Points, in no order, along strands that fork, close into loops and pass close to each other.
(in the rows, 128 means zero)
Points whose rows are less than 133 apart are linked; no others are. Some points are linked to none.
Q_898: [102  38 141 103 165 139 184 179 172 137 104 120  78 159  75 144 147 129
  94 140 177  93 135 156 122 109 114 105  92 127]
Q_924: [111 164 111  78 122  99 153 122 194 159  89 100 135 140 127 148 103 148
 172 116 146 122 156 130 144 140 123 101 115 136]
Q_621: [134 105 117 129 159 113 180  90 191 113 133  98 152 104 101 102 151  77
 155 142 148 142 109 125 146 165 153 129 150 141]
Q_338: [217 127  70  95 132  97 103 134 107 160 137 114 159 143 161 143 108 173
 117  80 146  79 128 124 107 155  92 102 138  98]
Q_992: [155  98 204  91 155 122 159 107 179 123 143 104 119  98  87 144 119  89
 107 113 113 102  86 147 115 136 143  96 113 155]
Q_860: [152 178 130 130 118 108 101  97  87 144 162 163 164 121 125 155 103 178
 145 116 110  81 121 166 111 146  93 154 164 102]
Q_135: [148 135  63 103 179 101 146 123 122 115  56  85 146 145 154 130 122 160
 131  95 132 149 112  73 127 166 120  61  80  99]
Q_571: [ 83  84 110 142 134 119 160 148 101 148  82  97  80 165 129  95 124  99
 156 146 119 180 135 112 110 100 201 128  65 123]
Q_736: [150  89 141 174 152 142 140 128 112 132 109  88 106 109 105 137 131  53
 147 163  46 117  94 121  92 160 170  97  99 122]
Q_109: [101 105 116 156 193 107 186  63 140 153 127  88 120 123  76  99 146 161
 166 155 182 132 134 165 107 135 175 109 108 146]
Q_839: [114 159  79 128 109 163  61 122 125 136 155  90 117 158 117 131 132 132
  84 111 129 138 139  72 144 121 159 133 169 129]
Q_714: [ 86 100 173 111 131 122 171 126  92  74 102 172 101  99 115 130 154 137
 137 149 160 164 102 139 150  98  84 116 112 106]
Q_968: [144 170  95 126 101 146  72 152 176 121 165 163 174 167 156 125 100 122
  95 132 145 144 165 113 159 144 100 188 209 126]
Q_480: [155 131 172 106 143 119 141  84 167 144 169  95 148  78 116 132 137  93
 131  99  92  89  86 134 118 150 155 109 146 171]
Q_929: [116 176  83 113 105  96 152 119 129 162  89 118 140 117 170 154 103 115
 173 113  47 127 131 116 146 137 144 125  86 114]
Q_689: [129 135 180 187 118 156  84 130 103  69 117 150 103 166 100 146 120 115
 110 162 114 156 113 108 113 129 114 130 136  93]
Q_410: [107 195 164 139  65 181  76 143 129 108 140 157 122 136 155 174  86 113
  98 146  54 159 130  98 157 115 132 139 159 141]
Q_94: [135 168  25 107 123  94 136  79 133 165 145  95 178 115 157 127 119 146
 155 103 121 119 130 113 161 147 131 154 154 121]
Q_428: [115  70  72 157 143 117 149 139 135 147 140 112 130 153  80  89 155 114
 156 159 197 109 167 165 115 130 139 166 153 137]
Q_366: [108 165 108 153 138 140 109  80 112 113 179 169 122 142 116 129 125 164
 111 128 160 132 108 141 150 135 107 203 164  91]
Q_230: [115 104 184 121  66 163  95 170 144  57 134 154 175 111 122 133  86  84
  97 160 130 168 140 126 174  86  77 172 159 164]
Q_285: [180  90 174  99 107  90 157 151 146 101 133 165 178 118 107 124  83  93
 159 137 145 121 139 183 103 134  93 132 150 145]
Q_124: [181 123 140  73 101 100 124 147  80 133 104  96 151 109 168 140 124 132
 127  77  73 105 125 102  98 144 162  44  87 142]
Q_456: [152 109 206  92 121 121 131 146 157 131 146 139 175  87 117 128 134 178
 122 124 181  97 170 178 125  99  85  99 159 198]
Q_195: [159 111  94 140 148 108 131 111  73 120 153 147 121 121 146 128 121  98
 119 107  97 114  76 136 113 123 114 171 100  70]
Q_226: [107 185 124 101  94 123 125 124 142 164  82  80 129 118 133 162 101 116
 170 119  50 118 139 102 136 143 165  79  94 147]
Q_705: [167  68 125  80 148 116 128 185 117 131  95  92 117 142 146 112 151 142
 103  96 159 120 135  97  89 129 135  55  94 130]
Q_764: [124 172 151 134 109 141 109 112 137 142  93  79 123 135 144 128 121 129
 147 106  80 141 127  67 116 161 187  53  97 167]
Q_753: [107  95 156 106 164 109 187 137 132 145 134 157  90 102 143 118 139 127
 123 125 129 112 101 173 114  99 132 153  81 129]
Q_791: [100 133 124 106 111 111 148 112 124 137 147 147 141  92 107 109 154 167
 162 157 199 125 176 171 147 114 107 150 176 156]
Q_861: [ 89 164  51 131  82 132 121 137 115 141 116 127 135 123 123 140 140 116
 154 150 107 131 157 125 161 124 128 154 144 106]
Q_648: [ 95 136 142 107 161 147 140 122 198 126 144 137 103 104 153 122 182 169
  79 104 183 134 128 122 168 108 110 143 141 148]
Q_180: [156 174 165 105 153  97 130  59 158 128 153 114 131 118 124 100 117 192
 131  76 179 156  95 127 124 135 154  94 143 159]
Q_55: [148 134 154  97 138  87 163 136 136 102 109 183 108 146 153 136  81 164
 136 103 163 152 106 162 129 115  69 146  84  86]
Q_227: [109 154  90  86  99 127 115 136 154 161 149 143 128 119 143 127 123 186
 130 122 192 118 173 142 164 113  88 150 174 146]
Q_521: [101 172 176 140 117 160 112  71 110 148 199 132 116  84 144 136 139 148
 102  96  79 101  83 118 138 131 157 138 157 160]
Q_579: [149 126  48 176 141 111 130 114 107 168 103  72 165 142 183 107 103 100
 159 115  67 142 147  96 105 112 188 119  69 136]
Q_311: [121  32 101 107 158 104 188 175  95 125 107 138  85 163 122 104 132 108
 116 127 161 141 103 140 106 111 133 108  60  95]
Q_723: [150 172  86  82  94 123  86 145 147 141 159 148 155 143 180 125 100 181
 116 105 188 144 164 114 158 127  96 146 201 137]
Q_121: [ 89 181  90 128 125 128 136  68 142 111 110  98 121 128  76 161 117 154
 159 138 135 136 109 108 167 155 114 113 132  95]
Q_678: [169 148 143  76 122 107 100 113 134 114 147 112 143 136 146 108 110 185
 107  68 186 158 122  94 125 140 124  79 157 152]
Q_451: [127 106  51 106  86 138 101 178 130 117 137 136 116 141 146 117 145  74
  84 113 144 145 128  98 163 102 108 177 150 115]
Q_127: [168 143  59 112 139 102 117 111 134 148 131  91 174 122 137 134 134 134
 128 100 133 101 125 106 129 160 111 107 154 113]
Q_76: [116  84  52  94 154  96 202 130 163 151 100 117  90 166  91 111  91 142
 144 114 207 127 128 165 146 133 119 140  80 112]
Q_168: [127  82 121 116 110 114 160 184 145 115  96 156 115 169 102 137 102 124
 149 157 182 125 160 174 129 120  88 138 110 118]
Q_494: [107 140  96 203 121 125 118 147  95 150  96 116 130 170 134 100 156 125
 170 182 124 163 185 115 100 135 161 121 128 117]
Q_306: [ 97 158 224 128 131 141 164  76 168 113 133 145 105  64 116 109 149 140
 147 145 135 155 121 162 150 113 140 119 135 180]
Q_256: [111 119 140 111 134 127 138 154 208 142 105  94  81 186  85 154  81 101
 133 133 148 112 148 133 125 130 147 134  91 129]
Q_959: [202 139 110 101 131 101  90 117  91 128 139 117 141 158 148 122  99 197
 119  78 186 134 131 110  93 147 116  85 133 108]
Q_882: [102 138  86 194 160 144 150  65 120 138 155 137 128  88 154 123 150  99
 156 152  65 112  93 132 152 154 132 211 125 103]
Q_510: [110 140 201  89 164 120 171 100 147 149 102 110  89 114 102 155  99 169
 142 101 106 107  97 157  98 131 150  73  61 138]
Q_658: [129 122 123  89 181  97 183 112 137 122  75 117 122 130 140 129 122 187
 139  98 155 135  97 122 123 149 104  73  71 101]
Q_329: [ 97 140 107 185 176 147 172  66 186 142 137 114 114 100 158 117 154 101
 160 163 101 138 105 126 158 160 153 182 111 122]
Q_400: [142 102  77 112 127 101 144 158  69 152 124 147 143 116 147 139 158 162
 153 131 153  85 150 149 118 129  88 119 133 108]
Q_171: [ 85  93 120 126 164 130 153 117 131 159  93  46 122 121 112 122 171 141
 141 124 113 121 135  92 108 140 179  51  90 166]
Q_348: [107  83  58 177 145 122 149 144  91 174 130 129 109 151 127 123 140  98
 142 145 109  78 143 160 104 109 137 191  83 107]
Q_436: [104 182 100 123 138 107 148  61 127 184 150 108 156  90 166 134 126 170
 165  98 103 113 118 123 151 137 146 148 130 144]
Q_346: [115 152 130  96  95 151  58 142 114 140 154 108 100 153 149 123 114 135
  75  91 127 151 128  75 126  93 165 128 137 149]
Q_266: [127 126 120 115  71 169  70 200  80 114 127 139 133 120 136 157 145  88
  61 121  72 121 137  92 137  91 121 120 149 130]
Q_188: [134 154 134 111  96 159  87 177 111 127 111 123 137 114 152 185 160 132
  70 102  68 106 131  70 147 128 110  65 139 130]
Q_148: [119 115 143 117 121 106 141 134 127 122 101 101 101 157 131  93 100  81
 164 134 117 189 126 115 112 122 197 120  87 140]
Q_578: [125 154  45 133 104 148  98 150 129 110 143 157 123 147 160 136 127  89
  76 117 119 157 107  80 178 126 112 179 153  82]
Q_202: [146  88  40 120 150  94 179 118 132 141 117  91 115 173  66 132  83 114
 145 122 167  95 109 156 123 144 127 143  75  86]
Q_899: [131 129 104 140 113 166  87 155 174 127 171 174 151 158 126 116 121 109
 109 145 145 104 160 153 150 138  96 226 184 118]
Q_397: [151  97 177 146 196 114 179 121 215 148 152 142 127 120 108 108 144 125
 124 143 167  96 138 192 105 137 140 146 122 156]
Q_906: [146  44 116  70 113 133 138 195 117 128 123 129 128 116 110 126 147 130
  96 127 197  93 153 147 137  94  67 105 155 147]
Q_131: [136 137  87 129 138 116 134 113 133 127 164 155 191  95 156  88 171 123
 142 136 150 131 137 126 157 159 116 167 199 139]
Q_553: [134 124 123 144  66 164  89 183 151  55 102 146 143 155 100 146  98  73
  90 157 133 167 149 106 173 107  80 162 164 112]
Q_492: [152 178 102 167  90 123  78 107  37 105 138 138 157 139 102 131 115 146
 141 143 111 146 125 115 103 154 143 102 170 102]
Q_460: [100 124 223 100 133 122 159 125 167 125 123 139 100 105 130  99 125 123
 146 138 146 166 131 154 122  99 159 112 109 183]
Q_272: [155 151 121 188 122 129 133 156 102 116  82 146 136 112 182 123 154  78
 150 163  46 161 129 100 126 154 134 102 118 115]
Q_837: [104  68 146  82 144 147 146 180 158 128 100  99 105 133  95 151 157 150
  99 131 176  78 151 133 125 109  90  88 119 142]
Q_136: [107 125 106 156 137 178 107 120 133 107 176 194 132 128 119 118 150 121
 107 152 128  96 124 157 163 143  91 233 168  96]
Q_17: [115 117 116 135 206 118 175  84 124 121 105 109 103 129 116 140 141 163
 130 114 146 115  82 121 128 146 115 107  72  93]
Q_879: [103 121  79 198 118 148 107 139 126 120  93  91 105 172 113  99 158  81
 132 169 117 183 155  86 126 127 173 132 138 119]
Q_506: [ 80 140 160 110 127 152 147 120 218 116 102  99  79 137  85 176 109 109
 130 143 131 116 132 126 158 127 125 150 105 124]
Q_577: [149  75  51 106 123 126 108 189  85 138  99 107 119 141 150 112 181 133
  90 115 160 123 147  93 115 119 117  84 124 109]
Q_761: [175 153  68 193 137 119 122 104 139 124 107 104 154 155 102 142 102  73
 164 152  75 121 117 124 119 182 134 149 126  84]
Q_590: [100 112 132 183 158 125 152 137 134 114 117 167 102 159 147 114 162 145
 150 167 177 155 144 143 119 135 106 159 116 107]
Q_581: [112 159 113 169 181 138 136 101 139 167 112  92 127 119 199 142 160 172
 132  99  77 111 120  73 130 154 136  95  86 132]
Q_183: [125  94  93  64 153 104 162 117 113 147  91  56 145 106 126 101 123 128
 145  91 111 131 120  92 112 134 187  55  68 158]
Q_365: [163 158  71 150 124 137  88 161 123 127  92 104 117 163 161 135 125  91
  83 105  81 159 113  64 127 132 152 108  96  91]
Q_14: [158 152 161  81 123  88 149 105 138 110 112 158 127 125 139 164  75 147
 138  83 116 129  88 149 140 131  78 124 110  88]
Q_134: [161  93 175  99 172 113 178 110 195 117 138 130 123 129  68 136 106 121
 117 122 167  99 104 184 115 127 121 123 123 140]
Q_798: [125 133 190 112 140 113 174  74 140  94 144 166 147  57 102 123 142 144
 140 138 146 132 110 177 147 122  97 118 160 146]
Q_647: [157 179  58 139 112 128  89 158 126 129 127 151 133 162 191 150 109 108
  80 105  71 159 111  77 148 137 124 144 128  79]
Q_233: [141  91  89  72 109 101 133 193 117 175  96 119  92 154 150 152  99 134
 118  89 124  81 133 150 108 111 110 129  54 101]
Q_118: [108 143 114 127 189  98 202  56 189 155 115  94 105 118  74 115 119 174
 159 124 180 127 123 177 133 132 158 122  94 144]
Q_284: [150 115 155  86 137 116 137 113 144 129 156 138 136  88 109  93 154 179
 113 114 220 124 153 168 130  97 109 105 178 178]
Q_776: [ 92 106 121 119 132 119 154 103  57  87 120 135 121  85 104 124 177 139
 142 143 147 142 100 127 145 116 112 102 129 101]
Q_336: [170 131 142  71  92 121  97 186 123 138 122 119 151 125 169 166 121 131
  92  79  80  87 138 107 117 127 111  77 115 135]
Q_659: [115  96 192  92 111 139 118 185 116  90 127 154 146  92 172 113 157 129
  93 124 148 153 140 106 150  84  85 102 143 165]
Q_182: [149  91 139  88 102  90 180 176 138 111  73 142 125 153 102 151  73  72
 161 139 107 135 125 158 109 143 133  94  74 108]
Q_304: [143 109 134  61 174 116 134 104 128 157 141 103  85  99 138  84 141 183
  79  49 185 130  93 133 113  91 154 100  91 164]
Q_40: [ 87 112  92 167 150 162 116 156 126 119 125 140 124 124 138 145 207 125
  89 147 120 103 136  95 156 141  93 150 159 101]
Q_965: [144 129 107 172 126 146  85 157  85 162 136 116 139 128 162 134 170 113
 100 123  70  98 141  97 103 130 160 110 127 133]
Q_915: [162  58 136  75  93 135  89 187  86 113 136 115 126 124 119 113 137 147
  90 115 191 124 159 124 116  85 101  86 156 154]
Q_482: [ 90 144  99 135 133 127 106  91 116 159 140  72 121 141 126  87 144 158
 146 111 161 157 151  87 127 119 189 102 126 167]
Q_477: [158 125 157 103 102 125  98 172 200 125 140 136 132 157 139 145  86  79
 106 115 130 125 145 131 133 111 109 173 139 140]
Q_790: [115 141 199  88 103 125 147 101 117  80 139 172 167  57 116 134 124 180
 109 115 164 142 110 164 171  86  58 115 162 168]
Q_783: [136 111 205  99 108 130 136 153 162  95 124 149 187  86 131 143 107 170
 109 142 170 125 156 165 161  89  41 121 157 187]
Q_848: [178 160  78 183 110 136  74 121  60 113 147 160 180 143 109 110 123 100
 136 153  87 130 125 135 115 166 127 157 177  88]
Q_994: [169 125 112  96  75 120  87 179  95 145 165 185 177 136 147 113  98 141
 133 135 145 101 175 177 120 109  91 170 177 135]
Q_363: [118 123 193 123  83 160 122 143 139  75 122 128 159  75 123 134 151  65
 139 160  87 157 129  99 162 136 122  93 172 177]
Q_229: [149 140  94 173 145 151 113 139 119 133  62  69 108 157 134 134 131  86
 111 129  56 157 119  59 107 138 179  71  66 105]
Q_551: [134  97 154 106 132 121 171 124 178  80 103  95 140 123  63 132 111  72
 153 159 152 143 120 128 145 156 129  92 137 130]
Q_407: [107 113 128 141 170 145 156  99 197 124 136  95 107 100 134 120 172  84
 126 133 115 132 103 103 158 147 151 138 119 134]
Q_224: [164 180  61 130  55 161  68 164  86 113 139 150 190 143 102 131 108 100
  76 144  89 144 166 112 140 136 134 118 222 125]
Q_409: [154 101  84 103  82 123 100 187  62 144 138 172 131 123 143 122 131 152
 125 138 162  91 165 166 121 105  71 148 154 113]
Q_128: [ 67 142 205 125 121 181 123  99 194  96 135 114  89 105  80 160 121 120
 105 148 133 131 122 123 176  98 112 157 146 151]
Q_35: [120 161 129 204 121 162 121 151 131 113  94 160 153 118 153 130 175  99
 159 194  71 144 159 109 144 173 118 126 168 112]
Q_668: [ 97  98 133 169 141 140 140 108  99 155 142  91  94 107 127 121 148  78
 142 147  69 120 105 123 112 119 178 145  94 136]
Q_255: [141  95 118 119 106 118 147 145 148  95 140 171 125 157  82 115  98 120
 141 139 209 124 143 182 138 124  72 184 143 117]
Q_518: [142 160  90 125  51 153  78 165 107  73 111 148 176 144  96 148  90  91
  96 154 122 159 150 113 160 117  93 130 197 110]
Q_427: [119 133 182 187 103 200  62 134 106  82 137 149 117 138  94 139 133  94
  99 176  86 141 125 102 125 132 122 152 179 125]
Q_200: [129 138 165 146 114 142  90 105 163 108 163 127 102 168  56 139  85 125
 125 148 169 117 133 151 123 121 125 181 148 115]
Q_478: [140  94 155  90 202 105 179 118 168 173 136 117 102 101 130  82 159 178
  97  87 189 122 118 166 105 100 175  88  95 179]
Q_583: [ 74 126 174 158 137 147 126 150 149 118 110 150  87 153 147 133 155 148
 129 164 150 155 148 118 132 109 121 144 117 123]
Q_709: [165 151 183 138 124 107 150 101 116 131 150 165 155  84 173 135 130 121
 164 117  58 119  98 150 109 167 126 127 138 137]
Q_741: [103  72  77 147 124 116 154 143  97 152 137 133  74 169 110  96 115  90
 140 130 158 133 124 165 113  95 149 205  87 104]
Q_910: [141  94 172 130 203 112 183 110 193 156 153 122 123  94 142  84 175 124
 105 112 153 119 119 162 114 123 165 116 120 178]
Q_473: [ 93  71 111 143 167 108 187 131 149 160 123 115 114 144  88 102 150 141
 168 170 197 120 166 172 111 129 156 124 112 142]
Q_893: [123 154 227 149 129 141 117 124 145 148 138 126 118 114 141 158 148 171
 134 126  87  88 131 133 102 143 130  82 125 168]
Q_223: [140 171 105 140  91 108  98 108  67 114 109 107 125 156 113 135  90 135
 151 127 115 164 123 109 107 132 158 100 114  99]
Q_610: [143 106 108  80  94  87 149 154 128 103 100 123 126 153 109 117  76  60
 152 123 135 172 117 134 122 125 158 119  94 113]
Q_511: [142 134 159 102 128 120 103 142 218 138 133 105 111 166 133 130  93 110
 108 103 157 130 144 115 120 126 147 145 124 153]
Q_921: [104 128 109 188 151 184 100 129 108 124 162 171 140 114 137 130 192 125
 112 158  90  82 123 126 141 154  98 185 169 105]
Q_108: [127 165 144 162 115 193  60 112  94  84 182 166 138 129 110 154 111 114
  74 134  83 126  90 108 150 143 113 174 193  96]
Q_373: [148 148 193 128  98 142  67 103  97  91 195 149 154 128 111 109  98 155
 106 120 155 147 116 138 113 115 124 149 185 158]
Q_528: [152 150  79 189 159 117 122  91 147 151 108  63 139 166  94 151  99 115
 167 142 101 105 133 114 101 163 157 115  98 102]
Q_89: [131 110 146 124 107 144 133 158 147  97 108 123 142 100 104 153 145  68
 133 155 104 115 127 118 147 137 106 101 147 133]
Q_607: [144  81 121 131 120 123 116 144 105 130 158 132 154 130  84  91 145  89
 151 155 162  96 158 162 104 136 136 156 170 145]
Q_377: [100 148  81 197  92 158  85 136  84 119 109 112  90 169  99 123 136  84
 110 160  87 171 133  99 131 108 170 157 139  89]
Q_774: [189 113 175  97 114 104 137 136 207 112 144 146 175 124 118 135  81  90
 130 110 131 118 124 169 135 137  90 171 159 140]
Q_454: [111 168 152 166 122 188  72  93  63 119 204 172 139 120 141 131 137 145
  85 114  71 125  96 107 127 142 148 163 180 136]
Q_604: [127 146 124 212 152 132 129 128 141 124 110 149 137 163 137 115 155 125
 178 181 121 139 158 132 115 168 130 155 140 107]
Q_985: [121  76 125 112 105  94 178 201 114 127  72 154 122 165 113 138 116 117
 165 169 149 135 169 167  99 129 120  90  86 112]
Q_620: [ 88  43  67 118 172 116 188 143  93 144  83  93  87 163 107  90 113 117
 133 119 141 158 103 107 104  99 184 112  32 108]
Q_5: [115 126  71  96 188 102 199  86 207 162 109 110  88 144  93  93  90 173
 140 110 214 130 122 171 148 122 146 140  80 131]
Q_81: [ 85 131  95 103 167 135 133 143 160 176 119 114  89 125 172 128 174 197
 102 101 179 110 145 107 147 109 108 130 110 129]
Q_61: [111 178  81 112 121 148 127 108 146 106 162 150 157 102 168 148 135 117
  92 112  94 151  99  85 191 147 112 161 173 104]
Q_452: [ 79 163 169 120 134 174 118  98 216 118 151 117 107 111 128 146 151 153
  86 126 150 137 133  97 179 122 123 143 163 161]
Q_749: [182 170 116 146 112  92  95 117 107 152 151 159 158 161 152 139  78 141
 162 117 104 121 133 153  93 149 126 172 137 101]
Q_497: [124 140 214 113  75 139  74 157 131 104 130 135 124 157 127 141  68 141
 119 135 146 162 153 125 113  87 122 130 123 160]
Q_468: [156 159 134 124 135 100 148  84 123 125 133 147 147 112 112 176 104 158
 151 112 106  85  89 157 125 153  76 137 133  80]
Q_926: [123 181  55 176  93 167  61 128  74 143 121  98 119 171 100 140 123 133
  88 141 101 143 153  81 118 123 176 131 160 107]
Q_78: [107 170 123 155 181 118 167  66 164 181 133 113 137 102 209 126 134 169
 156  94  80 120 113 108 142 141 146 138  90 147]
Q_586: [ 94  86  94 196 136 144 127 137  79 158 116 127 110 127 131 108 182  80
 145 174  76 101 147 139 107 119 158 175 116 112]
Q_735: [ 74 115 165 126 135 141 121 181 134 121  79 130  81 160 152 132 159 174
 117 130 165 156 173  98 122  97 117  95 109 132]
Q_885: [170 142 182 107  97  89 124 151 112 147 158 168 178 106 186 137 118 131
 153 107  78  99 135 163  99 133 113 134 149 149]
Q_48: [113 101 202 131 141 124 164 111 150 122 127 126  90 128 135  93 122  79
 164 154 119 181 115 132 103 128 195 122  98 166]
Q_784: [141 123 177 158 108 141 115 143 103 110  90 106 102 138  90 160 119  92
 151 163  79 131 127 118  85 146 159  63 100 120]
Q_996: [153 132 137 135 152  98 161  82 161 116 159 145 189  92 136  77 151  94
 161 130 151 146 120 148 137 168 137 157 180 155]
Q_235: [135 168 137 136 171 108 135  39 127 133 130  77 136 120 135 110 114 168
 150  78 130 155  82  90 116 157 173  74 103 139]
Q_632: [161 137 109 141 163 100 148  68  96 136 113  89 140 111 158 157 100 124
 141  91  51 115  66 105 115 151 137 103  70  87]
Q_542: [101 134 114 173 188 137 143  95  97 140 111 112 105 124 164 138 167 178
 124 118 114 119 105  90 121 135 122  99  78 101]
Q_920: [114 166 147 108  55 155  91 187 125 110 105 151 121 118 152 164 102  75
  97 136  62 161 143 103 153  88 128 125 130 135]
Q_66: [154  86 156  98 102 140  84 174  94  88 144 141 144 125 152  97 148 122
  81 113 169 162 138  87 131 101 109  92 168 157]
Q_697: [110 121  82 113 152 124 120 115 152 199 168  81 139 108 152 109 171 130
 115  99 140  82 152 112 134 126 165 148 139 171]
Q_246: [149  91 119  62 139 110 131 131  96 131 132  98 101 127 116 102 114 147
 107  91 175 132 105 129 108 107 148  97  92 129]
Q_220: [ 87  81 198 129 124 153 180 140 134  65 103 173 111 100  82 154 128 117
 125 174 151 132 115 168 154  97  65 140 109 124]
Q_549: [ 97 139 181 107 152 119 139  94  97 164 116 106  77 126 120 128 110 188
 140 102 127 120 111 139  88 105 172  85  54 139]
Q_803: [120 199 165 166  75 165  75 120 108 123 144 129 124 135 144 149 108 129
 129 137  56 146 125  93 122 144 167 109 156 149]
Q_378: [139 136 184 167 144 139  86 103 109  99 170 155 125 146 131  90 149 156
 109 127 170 156 112 106 106 122 137 142 167 139]
Q_792: [148 156 119 143 116 133 103 159 127 107 116 168 152 143 153 159 131 145
 117 135 122 129 137 118 136 144  71 126 154  85]
Q_700: [102 171 189 134 128 135 135 105 168 164 166 173 107 109 146 142 120 146
 140 126  88  96 126 172 133 121 128 189 129 139]
Q_902: [110 110 190 137 109 157 106 174 130  74 136 187 152 107 174 134 134 125
  90 151 129 151 137 121 162  97  62 156 147 139]
Q_960: [132 103  81 111 120  93 153 108  41 106 111 115 146  87 120 116 150 111
 161 123 119 142  97 116 126 125 137  85 109 101]
Q_133: [132 176  88 126  62 181  73 170  80 132 160 165 197 108 136 134 134 102
  85 136  61 114 162 122 146 137 147 139 217 156]
Q_275: [160  97  67 101 100 134  93 198  88 124 119 129 118 140 150 131 141  92
  74 101 129 125 130 107 131  98 114 121 127 106]
Q_645: [130 128 163 126  92 130 116 121 152  86 151 155 123 157  83 112  72 127
 126 146 202 159 140 168 139  97 100 188 151 136]
Q_288: [124 117 171 170 160 117 152 101  84 146 156 176 145  78 156 104 175 135
 165 149  91  96 114 166  99 144 128 148 129 132]
Q_626: [133 151 124 155 170 118 128  66 115 101 159 151 123 124 121 105 145 171
 122 125 181 147  96 131 136 135 106 146 150 107]
Q_488: [159 108  99 128 147 104 146 100  49 124 143 119 152  90 145 128 144 114
 135 105  90 106  75 127 109 139 129 112 104  96]
Q_319: [131 115 138  99 103 115 114 128 119 156 156 100 130 123  80 124 122 119
 144 131 150  86 153 164 102 113 149 125 144 159]
Q_159: [108 113 108 113 118 119 137 138 102 166 109  71 135 130  98 140 150 133
 164 143 129  96 168 133 103 132 160  85 116 148]
Q_732: [120 109 105 161 158 106 151 139  78 160 134 151 155 106 180 107 195 150
 157 147 118 103 151 139 108 138 125 129 122 132]
Q_944: [146 120 117 161 120 155  81 112  85 115 160 137 164 117  71 101 146  75
 150 153 100 100 126 149 118 161 145 169 180 117]
Q_151: [113 176 210 142  94 155 103 102 118 129 135 110 109 116 144 149 121 147
 148 117  71 128 108  96 118 142 162  63 120 172]
Q_442: [141 120 114 104 147  91 163  97 122 155 152 157  95 128  97 110 103 177
 138 115 200 114 121 206 113  99 108 160 115 115]
Q_82: [124 126  75 154 159 107 158  97 144 143  98  88 108 184  85 148  75 125
 171 135 136 114 123 146 109 142 141 138  71  85]
Q_116: [133 142  94 170 155 140 108  77  95 140 171 133 122 123 151 123 125 102
 119 117  79 117  68 121 134 131 144 204 114  87]
Q_958: [150 153 144 109 105  87 125 156 123 172 134 179 142 134 201 132 107 151
 153 113  94 119 148 157 112 119 114 152 120 120]
Q_162: [ 97 139 172 155 132 126 119  99  94 158 131 112  77 150 107 143 110 159
 161 140 124 125 130 147  82 112 162 123  76 121]
Q_286: [149 151 130 121  69 131  63 139  73 137 179 155 162 135 134 108 101 149
 121 128 139 131 171 133 105 119 133 144 189 155]
Q_440: [131 145 165 156 100 126 103 139 102  76  89 135 104 156 105 151  97 116
 150 159 114 167 125 123 104 126 135  92 102  92]
Q_312: [102 106 148  85 160 119 144 187 166 152  95 150  82 143 188 120 148 185
 110 105 176 140 149 125 132 100  94 118  82 136]
Q_270: [107 168 172 168 141 131 127  95 127 159 121 119 115 137 115 156 130 169
 174 153 109  98 134 149  95 140 137 113 115 133]
Q_821: [120 140 127 129 137 145 138 138 181 108 105 111 124 122 148 153 146  82
 123 132  84 137 110  84 160 156 123 110 127 113]
Q_810: [111  89 227 143 136 166 151 137 170  67 130 173 145  84 129 134 144 101
  96 161 129 134 108 155 161 112  65 157 137 150]

A fork is a point with three links, a tip a point with one. Leave the first point through the second and follow the links. Name the first fork or tip that comes.
Q_577, Q_705 => Q_480
Q_409, Q_994 => Q_136
Q_285, Q_774 => Q_604
Q_136, Q_899 => Q_148
Q_480, Q_992 => Q_275
Q_452, Q_128 => Q_285
Q_17, Q_542 => Q_235
Q_180, Q_678 => Q_135

How many points has the smallest loop of links through each point below? Write none if it is on no loop.
Q_810 => none
Q_551 => 5
Q_81 => none
Q_127 => none

A tip is a point with one link. Name the tips that can be reached along the links from each point below, in the order of the rows.
Q_202 => Q_521, Q_761, Q_183, Q_741
Q_626 => Q_55, Q_311, Q_40, Q_200
Q_230 => Q_898, Q_131, Q_363, Q_632, Q_133
Q_128 => Q_285, Q_346, Q_272
